A landscape with many peaks, sampled at points; each row gives a point and its height.
A climber steps from a point to whichever of its 2 nearest points has the largest rise for the distance, and stops where none of them is higher. Distance is the straight distance between rows; heights are no part of it.
Batad height 1.68: [ -3 -13 -12 -10  22  19   2  -1   1  -1 -16   8   6 -20   1 -16  -3 -11
   3   8   9   9   5   1]
kida height 4.65: [  0  19  10 -14  -6  15 -10  13  -3  -8   9 -19 -26   8   0  -5 -11 -11
   8 -10  -1  14  -8  30]
fuzo height 1.32: [  5  10  -2   4 -13  -3 -22 -11  19 -20 -14  19  13 -14  -6  18  -7  14
   1  10  -6  13   0   1]
sig height 4.84: [ -2 -19 -14  14   5   1   1   4   3  11 -20   2  21 -14   7   8   6   5
 -15  -9  30 -19  11   6]
lam height 6.05: [ 27  14  -7 -10   9 -14  10 -13  12  -3  -1   4  -7   1  16   1 -10  -6
   5   7 -18  -9   8  -8]
vak height 5.09: [ 18   7   9   0  -2  -7  11   7  -6   0  -1  -1  18   5  13  -3  -3 -12
   6   8   5   5  -1 -24]
Burev height 5.87: [ -2  -5 -12 -15  -4  -1 -15 -15  10 -22  -5  15   6 -14  -7   5  -5  -6
   0   2  -1   3   2  -6]
kubu height 2.68: [-13  -7  -4   2  29  -2  22  12  -8  29  -9 -10 -20  14   0   5   8  -1
  29   3  -7 -24   3  -3]
Tetu height 0.96: [-15  -7  -2   4 -10  -5  -6  -8   2 -23   3   8 -24  -6 -15 -11  14  -7
  12 -15 -12  19 -17  -6]
zisel height 1.18: [  0  -3  -5  12 -16 -26   5  -9  -1  -3   8   7  -7   5  11  15  15   5
  10 -28   0 -19  -1  -1]
Dav height 4.11: [  3   0  15   4  -8  10 -11   5   3   5 -17  12  20 -11   0  -2  -5   0
  -6   6  13  10   3  -4]
delik height 3.32: [-10  13  20  -9 -18  -5 -27   7   2 -29  -4  -2  14  -4 -10  14  -6  -8
   0   2  -6   8 -14  -7]
kimad height 1.21: [  0  11   9  -9  37  -3  24 -19   2  16  -6 -14 -21   9   3   3 -13  -1
   0   6  -3 -25   5  10]
gukoz height 1.35: [ -2  -7 -10  -8 -20   0 -11   5   0  -4  14  -8 -12  18  -1 -18  -8   1
 -13  -1  10  19  11  10]
dif height 5.15: [ 10   8  -3  -1 -17 -12 -16  -3  18 -19  -4   2  15  14   0  15  -3  13
  -7  25  -1   3   7  -9]
Biv height 3.16: [-11   0  -4   2  43  20  19  -5  11  19 -23  -4 -17 -21  -7  -4  -1   4
  -4  10  -1  -6   1  24]
tidol height 0.87: [-23 -12 -15   9  19   7  10  12 -32   3  23 -22  -3 -15 -13 -21  -4   9
  16  16  -7   4  -7  31]
gubed height 6.25: [ -5   3  -8  18  43  13  23   9   8  33 -20 -16  -1  -4   4   6   0   9
   6   6  -3 -21   0   8]
gem height 5.06: [ 19  24  -9   2   1   9  14 -16  11  19 -14  -1   5  -1  12   5  -4  -2
  -2   4  -2   2   9 -19]
beg height 2.75: [-10  -2  -9  -5  30  26   8 -12   8  11 -15   3  -7 -27  -3 -17  -7   0
   3  10  -3   2  11  25]
Zar height 0.70: [-25 -22 -14 -10  15   4  -2  -6  -4  -2  -7   3   1 -10 -10   9  10  -8
  22 -13   8 -10   3  -6]
pevu height 3.23: [-19 -26 -23  -2  23   0   7  24  -2  18 -14 -10  -4   2  -2  -5  10   4
  22   1   1 -14   3   7]
Ziri height 0.79: [-16 -12   3  -6  19   4  -4 -13   3  -2  -8   6   9 -11  -8  24   7  -2
  10 -26   6 -17  -8 -12]
fomu height 5.43: [ 16  14  10   4 -22 -19  -4  15   0 -16   1  -5 -15  20   8   5  -5  -5
   1   5 -12  17 -10  -5]
roga height 1.22: [  5   7   3  -5 -16  -2 -17  12   4  -6  15  -9 -18  25   1 -10 -13   5
  -6  -1   1  18   7  25]
ridap height 2.13: [-22   0   9  -4 -28  -4 -22   0 -10 -12  10  -9  16   1  -8   2  -1   1
 -19  -4  14   4  -4  -3]
Vuzo height 0.90: [ -3  11   3  -9   8  -5   3 -22   9 -13  -3  -6   6 -12  -1  28   6  -2
  -2 -13 -13 -21 -20 -27]
reb height 1.03: [  2   9   2  -9  17  -7  30 -14   2   7   8  -9 -27  13   3  -1  -3  -2
   8  -4 -19 -28   9  13]
bubuf height 0.95: [  2  -4  -1  13 -19 -19  -4  -3   3 -18   8   9  -8  -2  -1   9  12   6
  -1 -21 -22   4 -12  -5]
lovos height 2.71: [-11 -17  -7   9  16  -1  13   7   6  19 -10  -8   3   9   1   7   7  -4
   9 -15   5 -23  13  -8]
vobo height 3.95: [  3  -2  -2   0 -18 -11  11  -2   3   4   4   1  11  10   1   8   8  -4
  -9  -8   1 -11   7 -22]
dudi height 4.36: [ 18  -5  -4   8  -7   8  -5   6   4  13  -8   3  21   1  10  -3  -4   5
 -23   7  16  -6  18   1]
mafum height 3.67: [-11  -5   9  10  -9  10  -9   1  -5  13 -14  12  36 -20  -4   7   6   7
 -19   1  18   1  -1  -8]
nem height 4.60: [  4  -9  -9   7 -10   2   1  -5   7  15 -14   2  22  -4   4  15   7   6
 -25  -3  18 -21  17  -4]
Kes height 4.86: [ -4   3   1  10  13   6   9 -14   1  17 -25   8  10 -14   5  36   6  -2
  -2 -17  16 -12  -9 -15]
gol height 6.73: [  8   6  15  -5 -13   5  -9  10  14  -7  11 -11 -16  27  -8  -7  -1  -3
  -5  10  -6   9   8  -9]
gup height 7.22: [ -3  10  14   0 -24  -3 -17  10  19 -17   3 -12  -2  20 -12   8   1   2
  -5   5  -9   8   1 -10]
Gile height 4.58: [ 24  13  -3   7  16  21  17  -5   5  28   2   2  -2 -18  10  -2  -9  -1
 -12  15  -9   5   6   1]
lepi height 4.01: [-12   2   1  14 -20   4  -8  -4 -14  -4  -5   7 -10  11  -4 -10   3  -2
  -2 -15  16  31 -17   4]
Mavo height 1.47: [  7  15  11  -1  -9  11 -21  -2  19 -12 -14  20   7 -10  -2   8  -5   4
   2  18  -1  24  -2  -3]
zegur height 2.55: [ -1  -2   0  17  10   4   6  -5  17  24 -14  -5   7   2   4   9  -1   1
   2 -17   4 -25  18  -7]
zupi height 3.91: [ -8 -10  -4  -3  20  19  10  -5  11  17 -28  15 -10 -22  -1  11   7  -4
  -4  -4  11   6   0   7]
vugu height 3.73: [ -4 -13  -2  -7 -24 -13  -2   0  -9  -7  13   4  14   5  -7   2  16  -1
 -17 -10   9  -3  -4 -14]
lamu height 5.70: [ 16   7  -6  -3  -8 -21   5  -5  13 -14   6   6 -20   8   5  -2  -4  -3
   5   6 -24  -2   5  -7]
rufu height 3.34: [ 10  18   8  -1  -9  13  -8   7  -1  -5  -5  -5 -30  21  -5 -11   3  -9
  -7  -5   6  25 -22  13]
keka height 6.27: [ 22  25  19   1   2  25  -1  11   7  12 -11  -7   9   1   4   5 -14  -1
 -10  22   6  17  -3  -9]
Lukel height 2.00: [  4  -9   5   6  22  17  13   7  14  16   3  -9  -2   0  -4 -19  -3  -3
  -3   6  -8 -11  15  -6]
bage height 3.55: [-12   1   7   8 -10  10  -6  19 -19   3  -1  -7 -12  13   5 -13  -4  -3
   7 -16  17  26 -10  17]
Muz height 1.27: [ -3 -16  -6   4  -3 -15   7  -4  -7   4   4   6  -4   6   7   8  10  -3
   3 -25  12 -16   9   2]
Rek height 6.22: [ 19  13   6  -4  -4  -1   5   0  12  -5  17 -15 -19  14   0 -12  -3 -10
   2  18 -15   0   5 -15]
sepul height 6.68: [ -8   5  14  -3 -18   4 -24  12   5 -13  -3  -3  11   3   5  -5 -21  -5
   8  -5  14  12  10   9]
besa height 4.61: [ 17  15  -1   8 -23   4  -7 -12  15   6 -11  19  14  -6  10  21  -1  18
  -8  14   3   9  11  -8]
Kepi height 2.91: [-17 -21  -5  -1  19  -1  10   8  -3  20  -9  -3 -17  13  -6   7   9   0
  20 -12   2 -17   1  -2]
dufi height 4.57: [ -1 -13  -2  -6  21   8  18   0 -25   8  24 -10 -15  -5 -16 -24   7  -1
   7  15  -9   3  -9  18]
Gufi height 0.68: [-10  -9  -5   0  -8  -9 -13 -11   5  -6  13  -1   0  -4  -5  20  12  11
  -9 -35   3 -30  -4   2]
gedo height 2.38: [-13  -1   6  -6 -22   2 -23  -7  -1  -4  11   1  32  -1 -12   8   8  13
 -27   3   5 -10  -2  -5]
Pasog height 5.66: [ 15  15   3  16 -30 -22   6   2  -6  -5   1   5 -10  16   6   2   9   0
  -7  -6 -12  17 -13 -14]
pof height 2.02: [  8  -7  -9 -17  21  11  -4  -5  -5  -4   1   4   2 -13   2 -22 -16  -9
   1  17   5  13   8  12]
lev height 4.38: [ 11  18  -7   6 -18  -1   2 -22  13  10 -15   9  14 -11  10  30   2   7
  -8  -3   4 -10   3 -13]
depa height 5.93: [  7   8  -4   4 -34 -26   1   0  -2 -16   6  -5   1  17   0  14   7   4
 -11   5 -10   6 -10 -18]
Denus height 4.27: [ 20   0   7   2  19   6   9  11 -10  10  27 -13  -2   7  -6 -12  -9  -7
  -6  10  -5   4   0   7]
Pomi height 4.59: [-13   5 -10  -3 -34 -11 -23   0  -3 -30  -4  -6 -14  11  -8  10   0   5
 -10   1  -2  32 -15   7]
mal height 4.66: [  5   0 -13   8   3 -11   6 -13  -5 -10  -4  20 -26   4  -4 -21  12  -3
   6  -7 -11  17 -13  11]
Logud height 5.40: [ 13   7   2  14 -19 -23  -9  -3   5 -11   0   8  15  -6  15  15  -3   3
   4  -7   1 -18   9  -9]
sugi height 0.58: [ -4  -2  -1   3  -6  -3 -13 -17  19   1  -6  13   8 -12  -1  10  -1   4
  -3 -15   2 -18  16   5]
ranit height 4.81: [ 27  24  -2   7   7  19   9 -11  11  24   2  -9   5   0   5  -6  -9   1
  -8  18 -13   5  10 -12]
gapa height 4.06: [  7 -10 -11  13  30   4  15  15  -6  27 -10   1  13  -4  17   2  -4   7
  18   4   5 -21   5   3]
mil height 4.18: [ 23  11   1  -2  -2 -11  -4   3   5   0  21  -2  -6  13   5  -9 -15   8
  -5   8 -14  -2  13  15]
gule height 5.16: [  6 -22 -18   1  12  -3   4   9  -4   9 -13  -1  16  -3  11  -6   1   1
  -4  -3  20 -10  11   6]
Pomas height 1.77: [-19 -14 -14  13   8  12   4  13 -28  18  -5   5 -15   4  -6 -22   9   7
  28   5  -1  23 -13   9]
bar height 2.01: [  5   0   4   7   3  -7  18   1   2   6  13   5 -18  10   0 -17   4   1
   8 -11 -20  -5   7   5]
rup height 2.34: [ -7  22  16  -1 -16   7 -23   0  13 -12 -10   4  22   9 -11  25   2  12
 -15  26   5  11   2   0]
Bos height 3.60: [ 16  17  17  10  -4   2   6  11  -8   7   6  -7 -24  25   0  -9   4  -6
  -3  -2  -4  20 -19   3]
fedad height 3.07: [-11  -8   5   6   3   9  -5  29 -10   5   6 -22  -3  14   1 -22 -10  -5
  -1  -9  15  16  -1  11]
Lufom height 6.26: [ 13  14   1  -5 -22 -16   3   2   4 -10   0  -9  12  16   4  10   0  -6
  -7  20  -4   7  -2 -29]
tarad height 1.46: [-28 -20 -14   3  -5  13  -9  -2  -4  -4  -4  -8  26 -15  -5  -9  -3  -4
  -6  -5  19   4   7  -8]
kamen height 6.15: [ -4   1  21   7 -23 -11 -27   9   6 -13  -1   1  17   4   2   4  -9   1
   2  -5  12   1   3  -2]
naso height 4.95: [ 11  19  13  -9  -9   0 -11  24  -4 -13   0  -9 -14  14   9  -1 -12 -10
   9 -14   0  12  -9  20]
Zafi height 1.34: [ 17  10  12   3  12  18  11 -11  17  11 -14  13  -5 -18   5  -3   0  -9
   7  12 -12   3   3 -13]
dapa height 2.86: [-12  -1   6 -11  -7  -4   0  -5   0 -14  16  -1  16  -6 -11   9  14   6
 -15  -7 -14 -13 -16 -25]
dako height 3.90: [ 13   0  13   2  28  21   3  -3  -1  10  -1   5   2 -23  -1 -16  -8  -5
  11  14  -8   8   2   6]
fad height 3.89: [ 20   7  10   7   9  -2  15   5 -19   6  23  -5 -19  15   0 -13  -2  -7
   1   5 -10  14 -11   5]
vepe height 1.33: [-20  -8   7  11  -2   5  -1  -6   1 -10   2   2 -24   1 -10 -25   8 -12
  21  -6  -8  19  -1  -1]
nebo height 2.08: [ -3  14  13  -7 -13  13 -11  -1   9  -4  -8  10  20   3 -15  10   7   1
 -22  29   9  12  -1 -14]
vaga height 1.76: [ 22  -2 -10 -13   7   3  -5  -4   4   1   1  13   5  -3   6  -7 -14   0
  -9  14   5   4  10   9]
Zetid height 1.49: [ 17  15   2  -1  -7  14   7 -14  22   7 -11  21  -7 -15   7  11   5  -2
  -4  13 -10  11   5 -14]
vid height 4.82: [ 16  -1   7   4  30  18  -3  10  -7   7  19 -19   7 -11 -19  -9 -15 -11
 -11  22  -2   3  -3  14]
nimi height 6.38: [-12 -12 -13 -21   7  -2  -3 -17  13 -14  -6  10 -12  -9  -5  -1  -2 -12
   9  -6   2  -5   9   2]
zam height 5.83: [ 21  22  12   0  -7  11  -3  -5  13   2  -6   0  10   6   3   3  -6  -4
  -6  28  -4  11   0 -19]
Diz height 6.43: [ 20   5  -8  -3   5 -16   7 -11   4  -4  -5  14   4   0  21   6  -8  -5
   7  -4   0 -15   6  -1]
sot height 4.72: [  3  -8   0   0   9  -5  19   6  -7   5  -5  -3  10   1   5   5   8 -15
  16  -1   4  -6  -2 -30]
Bege height 7.25: [-19  12  15  -2 -24   3 -23  17   3 -16  -4 -12  -7  10  -2   1 -11  -7
   7 -17   8  15   1  10]
zizo height 2.37: [ -9   1  -5  10  10  13   5   2 -24   5  -4   2 -20   9  -6 -25   7  -3
  18   1   8  32 -21  11]
dab height 3.14: [-10 -15 -16   3  25   9   5  11  -3  13  -6  -5   9 -12   5 -18  -5   6
  11   5   1  -7  12  22]
Gana height 4.15: [ 20  -1  -7  15   6   9  15   5   6  28 -12  -3  15  -7  14  -4  -5   9
 -24   7  10  -3  11  -1]
zene height 1.48: [  9  -7 -12 -12  15  -7  14  -5   1   9   2   3  -8   7   9  -3  -5  -1
  -5  -6   4 -22  16  18]
Ragak height 4.85: [-13   2  -8  -1 -31 -14 -23   0   3 -28   9  -3  -1   0  -2   7  -6   7
  -2  -4   1  16  -4   4]
zaf height 2.07: [  7   7   0 -18  -1   6 -18   9  -8 -12   5  -9  -3   2   9 -14 -26  -7
   6   8  15  19   3  23]
Nogo height 1.09: [ 14   2  -8  13  -8 -24  19  -3 -12   7   5  13 -14  12  18   1   9   3
   8 -17  -1  -5   0  -1]
sinib height 1.17: [  8   7  -6  -3 -12 -10 -20 -13  17 -22  -5   8  17 -13  -3  29   3  15
  -5   7 -20  -9  -5  -9]
Dalu height 0.64: [ -2   2  -1   5  -3  -9 -13 -17  18  -1   0   0   5  -2   7  28   1  14
 -11 -26   1 -30   3  -1]
teti height 4.48: [ 18   4  -2  -9   7  -7   6  -9  -2  -2  17   6  -5  -1   3 -12 -13   8
   2   8 -15 -12  16  29]
zemov height 2.35: [ -5  -6  -6  -5   4   5  -9   4  -5  -7   2   1   6  -8   7 -22 -22  -5
   9   3  10  16  11  10]
figiv height 1.19: [ -7 -20 -12  -6   7  -8  -5 -12   1   3  -5   2   2  -1   1  14   1   2
  -6 -20  25 -23  10   6]
zot height 1.80: [  3   4  14  12 -13 -12  -2   5   5  -6  11   4 -16  13   1 -14  -4  -3
   8 -11 -14  10   3   1]
Zim height 0.71: [  2   0   0  -3  12 -22   2 -17   4   0  -8   2  -4   3  10  32  -8  -3
   3 -17  16 -22  -3  -7]
tanav height 3.59: [ -8  12  22   3 -25 -17 -17  15 -13 -27   7  -4  10   0  -6  15   5   1
  -6  -4 -15   6 -25  -8]
pufo height 5.08: [-17 -11 -18  -2   3  -5  10 -14 -15  -4   0  18 -22   1  -3 -21   6  -4
  22 -11   1  16  -7  13]
Taris height 1.05: [  6  15  -9   1 -13  -3  -5 -21  28  -9  -6   2  11   1   0  26   9  11
  -8  10 -18  -9   4 -16]
doke height 2.72: [ -9 -14  -3   1  13   0   0   9  -9   5   6   3   2  -4   4 -20  -8  -2
  20  -2   4   0  12  12]
Maloz height 0.84: [-11  -1   9  -7  15   0  -2 -15   6  -3   1  -3  11  -4  -2  26   5   9
  -1 -23  -2 -28 -23 -18]
fazi height 5.53: [  0  -8  -9   0  18  -2  27   2 -24  18  16   0  -8   3  -4  -5   8  15
  17   0 -12 -13   0  30]
venip height 5.39: [ 13  25  -4   1 -13   7   9 -19  15   6 -12  -1  12   3   0   7   6  -3
  -8  21  -6   6   4 -29]
det height 4.37: [ 12  -3   0  13  12  -4  10   0  -7  18  -8   9  15  -3  22   5  -3  -1
  19  -5  10 -18  12  -4]
govi height 5.48: [ 17   1   1   4  20  25  -7  15   3  12  -1 -11  11  -9  -3 -14 -18   0
 -18  18   6  14   1  13]
Gav height 1.69: [ 16  13  11  -8  -2  12 -20   7  16 -12  -4   4   1   6   2   1 -22   1
   0  21   3  18  -1   8]
Samed height 5.17: [ -9  -3   6  12  29   5   9  -9   2  24 -31   3  -7  -4   2  28  -7  -1
   6  -5  15  -7  -7  -7]
Kab height 1.83: [-21 -13  -5   3 -21   0  -8   9 -14  -8   7  -6  16  -2  -2 -10  -2  -3
  -4 -11  21  13   0  -6]
big height 5.22: [ 12  17  11  -6 -12  -7 -16  20   7 -23  -3 -15 -13  20   9  12 -11   1
   7  10  -7  11  -5   9]
Sep height 5.25: [-16  -4 -16  -2 -22 -14 -10 -10  -3 -21   8   7  -8  -7   2  -7  -5  -4
   7 -16   1  18  -1   4]
Nota height 6.03: [  9 -12  -5  -2  15  10  -3  23  -5   8   5 -17  12  -1  -2 -17 -15   1
 -16  10  14   6   2  11]
vabam height 3.11: [  3   4  -5  -5 -21 -19  -3 -11 -13 -14  14  -5  14  -3   8  22  15  15
 -16 -10 -11 -29 -14 -14]
Molur height 5.18: [ 16   4   4   9 -24 -31 -13   6  -4 -23   1   5  10   0  11  12  -5   4
   2  -1  -8   0  -1  -5]
gifak height 5.20: [ 22  13   9   3 -11 -26  -4  12   2 -16   3   2   2   6  15   2 -14  -5
  10   5  -7   4   2  -6]
Lepu height 2.57: [-14  24  14  -5 -14  -4 -27   4   4 -22  -1  -8  25   6 -14  29   6  13
 -14  27  -8   0 -13  -4]
tene height 4.83: [  8   9  -1   7 -26  -3 -19  -7  12  -5  -5  13  22   3   2  15   1  18
 -13  16  14   1  12   2]
parol height 0.92: [-23 -26 -15  -7  17  10   6   7  -6   2  -3  -1 -10  -4  -8 -14  14 -11
  25  -2   4   2   5  -8]
Tifu height 1.81: [ -5  11   9   0 -23  13  -3 -10   2   8  -6  22  18 -13  -9  19  13   9
 -27  15   0   9  -1 -13]
Kobi height 6.18: [ -1  -8   2   6  29   3  17  12 -15  18  16 -11   4  -8  -5  -8  -2  11
  20   7 -14 -19   6  25]
mebid height 3.00: [ -8   9   7  -9 -17 -15  -9   0 -12 -11  20  -7  15   0   2   8  17  18
 -22  -2 -20 -19 -25 -10]
tek height 0.85: [ -8   2   5  10 -28 -13 -10  -1  -9 -16  16   5   4  -2  -4   5  17  20
 -12 -20 -15   3 -25   0]
metok height 1.36: [  2  -5  -4  -5  27  -2  20  -5   6  19 -10  -8 -12  10   4   6  -9  -4
  -1   0   6 -20  11   7]
Lil height 4.74: [ 17   0   6   6  14  -3   9  14  -9   6   4   3  15   2  14  -9 -10  -5
  17   1   4  -2   3  -8]
setu height 2.81: [-13  18  11  -8 -19 -15 -21   1 -10 -17  15  -9  22  10  -8  16  12  11
 -21  20 -19  -7 -19 -11]
mekiz height 3.21: [  2   0  -4 -10 -14 -13  -4 -13  -6  -7   6   7  28  -7   4  20  14   7
 -19  -3   5 -25  -9 -15]
pevor height 2.70: [-11   0   5 -11  -1  14  -7 -16  11  -9   0   5  16 -15 -16   9  12  -4
 -13  -6  -4 -10  -8 -22]
gekuz height 4.68: [  1   5   2   3  -4  12  15  -8   4  17 -24  19   5 -26   7  26   6   2
  -7  -8  10  -1  -5  -8]
seral height 1.61: [ -4  -4   9  21 -15  -9   2   8  -8   1   8  13  -8  13   3 -10   8   2
  10 -18   0  12  -2   0]
tasi height 2.21: [  3  -5   3   4   4   1   6  -2  17   7   4   2  -2   6   0 -15  -5  -1
   2  -3 -12 -12  19  -5]
Vigu height 4.34: [ -9  12   1   2 -32  -2 -16   2  -6 -14  -8  -4 -15  17  -2  -1   0  -2
 -10  -6  14  28 -16  12]
Kupo height 5.67: [-11   5   6  23  37   2  17  -2   4  35 -33 -12 -14   1   3  13 -11  12
   8   6   6  -8  -3   2]
kotig height 0.75: [-19  -6  -4  -1 -21  -3 -10  -6  -2 -11  22   0   8  -3  -6   7  15  14
 -10 -32  -5 -12 -11  -7]
Tored height 5.52: [ 11 -19 -10  -5   5  -2   5  18 -10   3   1  -4  12   6   9 -17  -3   0
 -13   2  20   4   8   0]
duk height 4.16: [  5  15  -5   4 -19  -8   7 -16   7  11  -5  -3  25   0   8  14   4   0
 -10  -3   2 -18   4 -26]
difim height 4.30: [ 22   5  10   2  22  28   4  -5   4  17   5   7  -8 -25   2 -11  -7  -1
 -10  26 -12  16   1  13]
nim height 2.41: [ -9 -13   7  -4   3  14   2  -5   9  -3  -6   4  15 -10 -17  -5  12 -15
  -8   5   6  -2   1 -30]
zok height 5.42: [ 20   6  11  -5  -1  -6   6  13 -10  -4   9  -7  -1  18   9  -6  -8 -14
  -1   9   5  10  -7 -14]
mis height 4.93: [  5  -4  -2  -7   8  -9  13  -1 -21   3  22   9  -7  -2   4 -15  -5  10
   7  -4  -9  -6   7  33]
lup height 1.26: [-25 -19 -14   4   5   7   5   9 -21  -1   1  -1 -12  -3  -3 -20   6  -8
  27  -3   6  22  -3  -3]
Varud height 4.19: [ -2  -7  -3   1   8  18   1  -6  14  16 -19  20  -2 -26   0  -6  -5   4
  -5  -2   4  10  16  10]
Tuv height 7.75: [-13  16  18  -4 -29  -2 -20  20   6 -22  -5 -16 -10  15  -7  13   3  -6
  -2  -7  -4   9 -10   6]
narap height 2.09: [ -2  -6  12  -8  -2   4  -2   8   5  -9  -4  -2   8  -2  -7 -12  -3 -17
  -1  10  12  14  -1 -21]
Zolot height 1.53: [-13 -17 -21  -2  -7   4   2   2  -8   2   6  -5 -13   7   2 -26  -4   0
  -7  -4  10  18   6   7]
vug height 2.39: [  4   6   3   8  -3   7   3 -11  26  13  -9   1  10  -2  -3   3  -3  -2
 -10  -4  -7 -13  19 -17]
balez height 5.79: [-21 -15 -14  -8  -3  -7   1  -8  -4 -13   3   9 -16  -9   0 -11   2 -13
  18 -13   2   7   2   0]
fevuv height 3.63: [-10 -21 -21   8  30   3   0  21  -3  20 -21   0  12 -10   8  -2   6   9
  18   2   9 -17   1  13]
Dinub height 6.88: [ -5   3  -2  13  39   9  18  11  -5  27  -5 -12   6 -11  -1   3  -1  17
  19  12 -15 -34   5  22]
Veme height 1.87: [ 18  12  11 -10  10  17 -18   8  -1  -5   5  -7   7   2   5  -4 -26  -3
  -1  18  11  11   6  19]
vuga height 1.74: [-14  -9   6  10   5   2  13   4  -1  10  10   7 -22   8  -9 -24  12  -1
  20  -9  -9   8   3   4]
lesib height 1.06: [  3  -4  -4  -5 -17 -19  -9  -6  11 -25   9   1   3  -5  -6  18   7   5
  -5  -5 -23  -7  -5 -15]
riref height 2.42: [ -1   9  16 -19  -9   4 -12  12   1 -18  -1  -8  -6   5  -3  -3  -6 -16
   8   2   9  15  -8  -5]
mev height 0.97: [  1  -5  -4 -13   3 -15  -1 -13  10 -19   0   6  -3 -10  -2  24   6  -4
   1 -17 -12 -16 -10 -15]
mun height 4.43: [  6  -2   2   6  -7  13  -2  -5   9  11 -19  26  12 -21   6   7   2   5
  -8  -3  10   9  10   4]
rog height 1.37: [-16 -17 -22  -1  26  11   8  12 -16   2  14 -23  -1 -15  -5 -28  -5  -2
   7  17   0   7  -2  21]
Fezer height 5.85: [ 10  13  18 -10 -13   1   0  14   4  -7  -2 -11   5  21   1   5  -2 -15
  -7  20   6   6  -6 -24]
lerez height 1.78: [ -9 -16 -17  -7  12  12   6   6 -13  -3  13 -18 -12   0  -6 -30 -10  -1
  -5   7   1  12   9  11]
komam height 4.12: [-10  -6  10   8 -16  -7   7   1 -12  -8  14   9   3   1  -8   5  23  -3
   4 -17  -7   3 -21 -23]
Gomo height 4.10: [ -1  -4  -1   9  15   7  14   7 -33  11  19  -4 -11   1 -14 -22   7   7
   4   5  -7  15 -14  30]
Razav height 4.87: [  1  -9 -13  11  16   4  20   0 -28  23  13   8 -14  11  -1 -21  12  18
   4  -5  -3   4  -7  27]
fut height 5.23: [  1  -4  -8  -4  -3 -20   8  -8   6 -18   0  14 -28  -4  -1  -9   7  -3
  11  -6 -22   4   0   9]
nor height 5.33: [  8  -9   0 -14  25   5  18  -4  -9   5  17  -5 -17  -1  -6 -18   3  -9
   6   7 -11 -10   4   8]
Vosaf height 2.16: [-13  -1  -5  -4   7  15   0   2 -19   3  20 -22 -13  -1 -10 -23 -17  -4
  -1  11   1  15   2  28]
Lovo height 2.56: [-16   0  -4  -3   8  21  -6  14 -11  -2   8 -34 -13   3   2 -19 -22 -12
   0   2  10  14  -3  19]
segur height 2.43: [ -8  -3   4  -4  24   3  29   3 -14  21   4  -7 -28  11  -1  -5  15   4
  31   3 -20 -22  -4  10]
Lidoz height 3.84: [ -8   3  18   8 -20 -16  -4   8 -11 -22   7   2  -2  -1  -6   7  11 -10
   3 -13  -8  14 -25 -15]
buguk height 0.89: [-10  -4   2  -7  15 -15  21 -10  -3   7  -2   3 -30  16   0   4   1   1
  14 -12  -6 -16   5  16]
bakul height 3.35: [ -5 -10  -8 -10  -1  -2   1 -10  -3   0  -7   7  25  -9  -5  19   8  -5
 -15  -9  17 -16  -5 -16]
zuvu height 3.56: [ -3  -6  -3 -10  35  18  11 -10  11  13 -28   0 -16 -11  -5   0   2  -9
  -1   6   6  -7   3   5]
bozu height 3.28: [  5  -2  23  -4  24  15  -4  15  -6  -2   7  -5  -3  -7  -1 -19 -12 -11
  18  11  -2   6  -2   6]
bizev height 2.58: [ -6  21   8   2 -21  -8 -17  -9   3  -3  12  -1  33   6  -6  16   9  16
 -24  12  -9 -16  -6 -13]
Zoza height 3.52: [-15 -24 -16 -11  -6  -4   1  -2  -8   0   5   2  13  -4  -5   3  13  -4
 -12 -15  15  -7   0  -9]
poter height 1.62: [  3   8   6  -2 -22  17   5  -7  16  10 -10  23  -3 -17  -2  25  16   5
 -13  11  -5  17   3 -16]
roku height 6.14: [-14 -13 -10 -20  18   7  17 -11  -5   0   7  -2 -27  -5  -8 -28   6  -8
  13   5  -9  -5   9  17]
ziku height 7.06: [-14 -13 -11 -19  19   6   3 -10   8   1  -4  -2 -16  -6  -4 -17  -2 -12
   9   0   0  -6  21  10]
zudis height 5.65: [  6   1  -3   4 -32 -25 -11   1  -7 -26   9  -9   5   5  -5  25  17  23
 -15   5 -22   1 -14 -11]
Tus height 3.36: [-15  -6   0  -5  -2  11  -8  -9  -9   4  -4  10  35 -17  -7   8  13   8
 -24  -6  16 -17  -8  -7]
foz height 5.49: [ 11  -2  -6 -12 -13  -8 -12  -4  13 -19  -2  10  12   2  -5   2  -7  -2
  -7  12   5   7   6  -9]
mife height 2.97: [ -4  11   9   2   0  17  -5   6 -13  -4  -4  -7 -32   9  -4 -22   3 -17
   8  -7   9  28 -21   8]
gilod height 0.77: [ -6  -3  -2  -2  16 -25  10  -9  -1   2  -6   1 -21  16   7  21  -6  -3
  10 -19   8 -23   1   4]
fezop height 4.42: [ -2  -8   1  -1   0 -14  16   1  -3  -9   7   8  -4   1  -1   4  13 -15
  13 -12  -6  -3  -8 -27]
Novul height 1.42: [ -6 -18  -6  17  -4  -7   6   8  -6  14   6   6  -5   9   1  -9  14   5
  10 -18   7  -3   6  -2]
Zogob height 1.79: [  8   3   1  10  23   9  23  -1   5  21  12 -18  -3   3  -2 -12  -3   2
   1   2 -17 -21  14   5]
Kevet height 1.60: [ 12  -8 -21 -16   0 -10  -3  -6  10  -2   3   6  -6   5   6  -6  -5  -1
  -9   0   8 -11  16   9]
bufum height 5.72: [  6  -4   8  13 -18 -17 -17   4  -1  -4   6   7  13   1   7  -2  -4   4
   1 -10  12  -8  18   1]
mezi height 2.77: [  4  -2  13  -9   7   1  -3  16 -12 -10   8  -5 -12   2   2 -18  -8 -14
  16   5   6  19  -4   4]

Where does a climber stop that starts at each point below?
figiv | ziku
tarad | ziku
parol | Nota
riref | keka

Call two points neighbours if one is among the 2 nearest of the other. Go from one point of each pair to the other, from neighbour to neighbour, staying as high as possible. Name the lowest point that can't be avoided.
Diz and Lufom | Molur
balez and Diz | mal
Tuv and Diz | lamu
keka and Nota | Gana
